Points, in no order, along strands that fork and pass close to each other.
Points whose rows are less than 84.2 apart are linked; no others are. Some points are linked to none.
Gevov: [ 20  -1  17   6  25   2  35  -1  17 -25   5 -30  -4  -6  44  -3  21  19
 -33  17   4 -27 -28  -4   2  -6  -6  27]
nali: [-14   3 -29  49   4  -4 -27  16  20  15 -44   2   8  -9 -27 -22 -25 -24
 -43  12 -33 -16 -35 -18   0  -2  43   1]
varaf: [-22 -17  15   7   1  -3  -8  26  -9   5  -3  34  26 -23  16  25   6  -3
   0  12 -26 -35   3  17  -3 -13 -12  21]
gupu: [  6   4  53 -35  11  -8  19 -39  18 -14  -6   7  40  -1   5  39  26 -22
  -4 -28  -3 -21 -25 -16 -11  11 -30  38]
tena: [-31  -6  28 -40 -14  13 -13  -1 -28   3  39  20   0  -7   7  12  12  15
  34 -20  -2  -8  18  21 -11   1 -19 -28]
mazul: [ 19 -14 -13   1   3  32  32  13   9  -8   4 -14 -38  18  20 -23  -4  23
   1  -1  25  28  18   6  15  18  -5 -20]
Rodok: [  4  21 -45  16   0 -30 -32 -38  21  14 -13 -18   6  -1 -41 -26 -18  -2
 -18  13  -8   9 -18 -29   9  -1  39 -15]
ges: [-17 -23  37  -2   2  21   4  20 -13  -2 -10  49  39 -20  27  28   5 -15
  -5  -1 -29  -5 -11  18  -8   4 -28  42]
bedur: [-21  23  33 -16 -18  36  -5 -17  19  -6  -9  -2 -16  -6 -18  -3 -17 -26
  -8 -44 -15   9 -36 -26 -32  19  -6 -30]
gam: [-12  23  35  -3  -5  -1  -9 -34  36  -7 -18  -3  27 -17 -35  25   4 -60
 -18 -28  -9  -3 -37 -52 -25  11   5  20]
mibe: [  1  27 -16  15  18 -23  -8 -49   3  10  12 -49  -5  -5   6 -36  11  30
 -31  10 -10 -47 -42  11 -15 -19  17 -13]
Nuzak: [ 12   8 -56  35  -5   5  -4  32 -10  11  -5 -23 -33   5   3 -36 -15  41
  -3   6  14  -6  33  36  17 -13  14 -16]
Vum: [ 20  -6  18  30  17  18  30  40  14 -29   2 -17 -12 -14  53 -11   9  16
 -40  37  -2  -5 -28  -6  13  -1   7  28]
bodib: [ 12   3   7 -31  12 -10  25 -27 -16  -2  29 -19  -4  14  25   5  31  39
  13  -9  26 -24  17  30   4  -4 -26   5]
kisi: [-41  17  25   8 -14  37 -25  -9  27   9 -18   1  -8 -15 -16 -16 -24 -20
 -31 -35 -32  -9 -57 -13 -45  12   2 -28]
ralel: [  0  24 -49  -1  -7 -16 -32 -43   3  11   2 -26 -18  11 -41 -38 -22  22
  -4  10   1  15  -5 -14   0  -1  19 -55]
rurem: [-13  16  18  -9 -20  13 -20 -17  29  13 -30  22  21  -4 -52  22  -2 -62
  -6 -33  -5   7  -6 -41 -23  11   3   5]
ripiv: [-13  -6  16   4  -5 -15 -14  31 -49  -6  33   8  12 -26  26  21  28  37
  17  26 -11 -44  10  44  -4 -40 -22  10]
fazek: [ -8   2 -40  23  -1   5  -8   8   4  21 -13  -6 -19   2 -13 -37 -19  19
 -12 -12   3 -19   8  23  -6  -6  10 -25]
Ginem: [  5  22  -5   1  15 -23  11 -42  -2  -7  30 -61 -21  -2  20 -28  17  32
 -11  12  14 -35 -28   4 -13 -20   4 -20]
devu: [ -1 -13  12 -46 -20 -15 -19   7 -25   7  11  49  19  11 -27  36  10 -16
  47  -2  19  46  48 -11  22   6 -12   3]
Ber: [ 17 -22   7  30   4  22  10  66 -17 -30   7   0 -14 -17  62  -7  -2  14
 -21  51  -6  27  -6  -2  21  -8   4  22]
bem: [-22  14 -15   3  -8 -45 -44  -8  -9   0  20   0  19 -12 -40   8 -13 -23
   6  32  -4  16  -6 -33   2 -22  39 -15]
Nul: [  9   5 -48  17  -1 -36 -14   2  -7  12  15 -15 -11  23 -21 -11 -24  -4
  16  32  18  31  35  -4  22 -16  36 -23]
Vol: [ 23 -20 -24 -10  -5  -4   4  16  -5   3   0  22  -3  30  -7   9  -9  -6
  30  13  29  57  49  -9  32  13   4  -6]
pusus: [ -1  18 -31  26   0 -23 -31 -32  29   6 -23 -16  15 -14 -37 -23 -12 -11
 -40  16 -27 -10 -44 -34  -7   0  42  -7]
Pibo: [  0 -16  11   4   1  -6  -1  34 -17 -24  52  -2 -21   0  18  12 -12  -5
  14  58  20  62  10 -23  26 -10  18 -20]
zav: [-17   2  14  -6 -27  22 -22  13  20  22 -40  48  31   0 -34  34 -15 -53
  14 -29 -18  23  21 -23  -8  15   1  16]
Ged: [  2 -20  12  -7   1  28  20  28 -37  -8   0  32   2 -13  39 -15  18  44
   4  -2  -2 -13   7  61   2 -11 -46  39]
Lal: [  5  11  52 -24   5 -15  13 -35  29 -17  -8  -5  34 -15  -6  38  19 -46
  -9 -27  -6  -8 -37 -41 -11  13  -7  31]
zekoz: [ 30 -15 -14  11   8  18  37  11  21 -17   2 -21 -36  29  16 -16 -21  -9
  -7  18  28  57   8 -26  23  24  15 -18]
Sume: [ 13 -27  -5  18   8  29  29  33   0  -9 -36  30  11   0  34  -7   4  10
 -19   6  -5   9   8  27   7   5 -21  49]
pero: [ 13  -2   4  -6  22  -5  32 -18   9  -3   9 -22   3   5  28  -1  18  21
 -16  -3  11 -36  -1  15  -5   2 -11  25]
sopu: [-19 -19  23  35   2   1 -14  51 -24 -14   9  21  14 -31  30  15   3  -1
 -13  38 -25 -24 -11   1   6 -26   3  22]
bobi: [-27  -8  24 -36 -18   8 -19  16 -29  -4  41  16 -12  -6  14  18  -2   5
  34   4   1  14  17   5  -1  -6 -19 -38]
vorep: [-20  14 -27 -11 -10  -1 -20 -19   3  23   3  -9 -14   3 -27 -22 -10  15
  10 -29  -1 -27   7  22 -20   3  -3 -35]
manuz: [ 25  -6 -43  45   7   5  17  42   3  13 -44  -5   0  -8  13 -18 -11  25
 -17   1 -10 -38  20  40  11  -5   6  45]
zevi: [ 24 -12 -40  15   3 -18   3  19   1   5  -1  -2 -16  26  -9  -4 -20  -3
  10  27  26  36  45  -9  30  -3  25  -2]
nalu: [ 11  13 -37  51  16  -4  10  25  14  17 -36 -17   0  -5   7 -35  -2  19
 -35   0 -16 -64  -4  22   1 -14  16  34]
Duf: [-12 -13   8  -6  -7 -45 -27  10 -36  -3  28  26  37 -11  -6  52  12  -7
  28  34   0  -4  30   8  13 -35   1  13]
nim: [ 23   8   8 -37   8   8  31 -52  10  10  -7 -20 -13  26 -11   2  23  22
  25 -60  21 -20   9  16 -15  27 -22 -11]
Fufa: [-31  -4  -2 -32 -16  29  -4   2 -15  21  19  19 -11   0  -5  -3   6  32
  42 -42   7 -15  26  44 -13  14 -25 -34]
Foze: [-29  -6  40 -23 -15  11 -21  28 -28 -13  59   5 -16 -18  24  13  -2  -3
  23  24  -2  36  -3 -12   0  -4 -10 -38]
Karer: [  2 -14  28 -19  -2  19   7   2   6  -2 -23  43  30   5   7  26   7 -23
   2  -8  -8  26   7  -2   0  15 -22  32]
Mude: [ 17 -10 -33  17   1  26  23  37  -5  -3  -8 -14 -40   6  19 -26 -12  31
   1   6  24  13  30  31  17   3  -5 -13]
Ril: [ -1  19 -44   2  -8 -33 -31 -30  -9  12  25 -29 -18  18 -38 -21 -13  20
  13  20  12  25  15  -8   4 -22  27 -49]
mubak: [ -2 -17  18  36   0   1  -4  64 -28 -27  23   4  -4 -27  44  11   9   9
 -10  62 -11  11 -11  -1  21 -26   6  13]
Kabu: [ 24 -16 -22  33   9  -1  19  27  -3   0 -34  12  15  -9  25  -4   7  23
 -15  19  -5 -27  20  31  13  -7  -2  57]
gufe: [  3 -21  -9 -29 -10   2  -6  10 -17   8   3  39   2  23 -10  17  -5 -10
  42   0  15  52  53  -3  21  14  -8  -7]
gaz: [ 25   5  -3 -20  -4  16  16 -23  17   2 -15 -11 -26  35 -24  -3  -2 -17
  23 -35  23  38  14 -24   5  34  -4 -28]
pil: [  0   5  41 -52   2   5  16 -45   1   5  -7  15  26   9 -13  37  33  -6
  23 -52   1 -16  -9  -8 -17  21 -40  16]
vut: [ 11  21 -29  42  16 -45 -18 -34   9  14  -7 -41   1   1  -3 -35   7  15
 -34  29 -17 -40 -29  -3   9 -30  42  11]
pas: [  3  -8 -13  14   6   5   6  16  36  14 -37  12  10  16 -16   6 -20 -37
 -16  -5  -3  22  10 -21   5  22  20  10]
fisag: [-13 -19  17   2  -9  16  -7  41 -47 -10  19  28   8 -35  34   6  15  43
  15  12 -15 -25  12  53  -5 -25 -36  22]
naza: [ 13 -20   9  -5   6  26  39  26 -25 -10 -25  38   7  -6  37 -19  11  25
 -10   7  -2   5   4  54   2  -4 -43  59]
tugek: [-12  -8   6 -24 -18 -37 -26   0 -29   4  17  34  40  -2 -24  51  10 -27
  42  17  10  19  41  -8  14 -13  -3   5]
Binas: [-24   2  33  -7  -3  -8 -12  18 -19 -23  61 -13 -25  -9  12   7  -5  -2
   9  40   9  35 -19 -26  -2 -12   9 -39]
Bim: [ 15 -15  15 -10   2  -1  13   5   4 -23  30  -8 -30  14   4   7 -14 -18
  12  23  29  69  12 -38  23  18  15 -21]
rini: [ 18  11 -38  48  17 -26  -3  -7  12  21 -23 -23  10  -1  -2 -39   1   7
 -34   8 -16 -57 -11  18   4 -20  30  27]
turez: [  0  -2 -31  42   3  -3  -8  16  38  26 -56  19  13   8 -28 -10 -33 -44
 -26   3 -17   9  -1 -17   3  10  34  20]
voza: [ -2  13 -13 -26  -1   4   4 -35  13  25  -1  -8  -2  14 -22 -12   9  13
  21 -52  14 -35   5  22 -14  17 -15 -14]
gosu: [ 11  -6  -5  -7   3  -2   9 -10  24  -2 -17  -4  -4  16 -11   1 -11 -28
   1 -10  10  19   8 -21   5  22  11  -3]
pap: [-10  -1   0   9  -5 -41 -24  19 -38   4  32   6  17 -12   6  26  15  15
  22  28  -2 -37  25  30   2 -39  -3   1]
gutuz: [ 13  20   8 -10  23 -14  26 -51  12 -24  22 -58 -21   5  11 -14   5   1
 -12 -18   4 -23 -45 -18 -15   2   1 -21]
zaru: [  1  19   6 -19   8  -7   8 -44  15 -20  12 -44 -26   1 -12 -14  -2  -9
  -8 -16   5   5 -42 -30 -13   8   6 -32]
sefe: [ 23  11  23 -35   3  22  30 -40  11  -6  -9 -18 -16  26 -20  12  12 -12
  19 -57  14  14  -9 -21 -10  31 -20 -20]
rap: [ -9 -15  19  -5  -8   9 -11  12  12  12 -38  55  43  -5 -15  40  -7 -47
  -1  -9 -23  21  14 -11   0  19  -7  37]
feru: [ 23   1   9 -43  14  -5  28 -48 -10  -4  20 -28  -6  24  12   6  33  31
  26 -33  32 -16  12  15   1  16 -31  -6]
tonur: [-39  16  14  19 -14  40  -3   3  24  22 -34  14   3  -7 -12 -18 -18  -9
 -26 -48 -33 -36 -37  18 -46  12   3  -8]
vap: [-12  27  17 -20  -7  15 -10 -41  12 -14   2 -28 -26  -7 -30 -14 -10 -20
  -6 -35 -10  11 -48 -37 -28  12  -8 -47]

A fork is a point with three links, a tip a point with one. Leave the first point through the second and follow the links. Name the first fork or tip that comes.
Mude / Nuzak -> nim
zaru / vap -> tonur
Nuzak / Mude -> Fufa
zav / rurem -> pil

Name the points in between on the shortest way along the links from the first point to the second, in order.
Vum / Nuzak -> Gevov > pero > bodib > feru > nim > voza > vorep > fazek
ralel / devu -> Ril > Nul > zevi > Vol > gufe
tugek / nalu -> Duf > pap > ripiv > fisag > Ged > naza > Sume > Kabu > manuz
nim / turez -> sefe > gaz > gosu > pas
zav / varaf -> rap > Karer > ges
Foze / vorep -> Binas > Pibo > Bim > zekoz > mazul > Mude > Nuzak > fazek
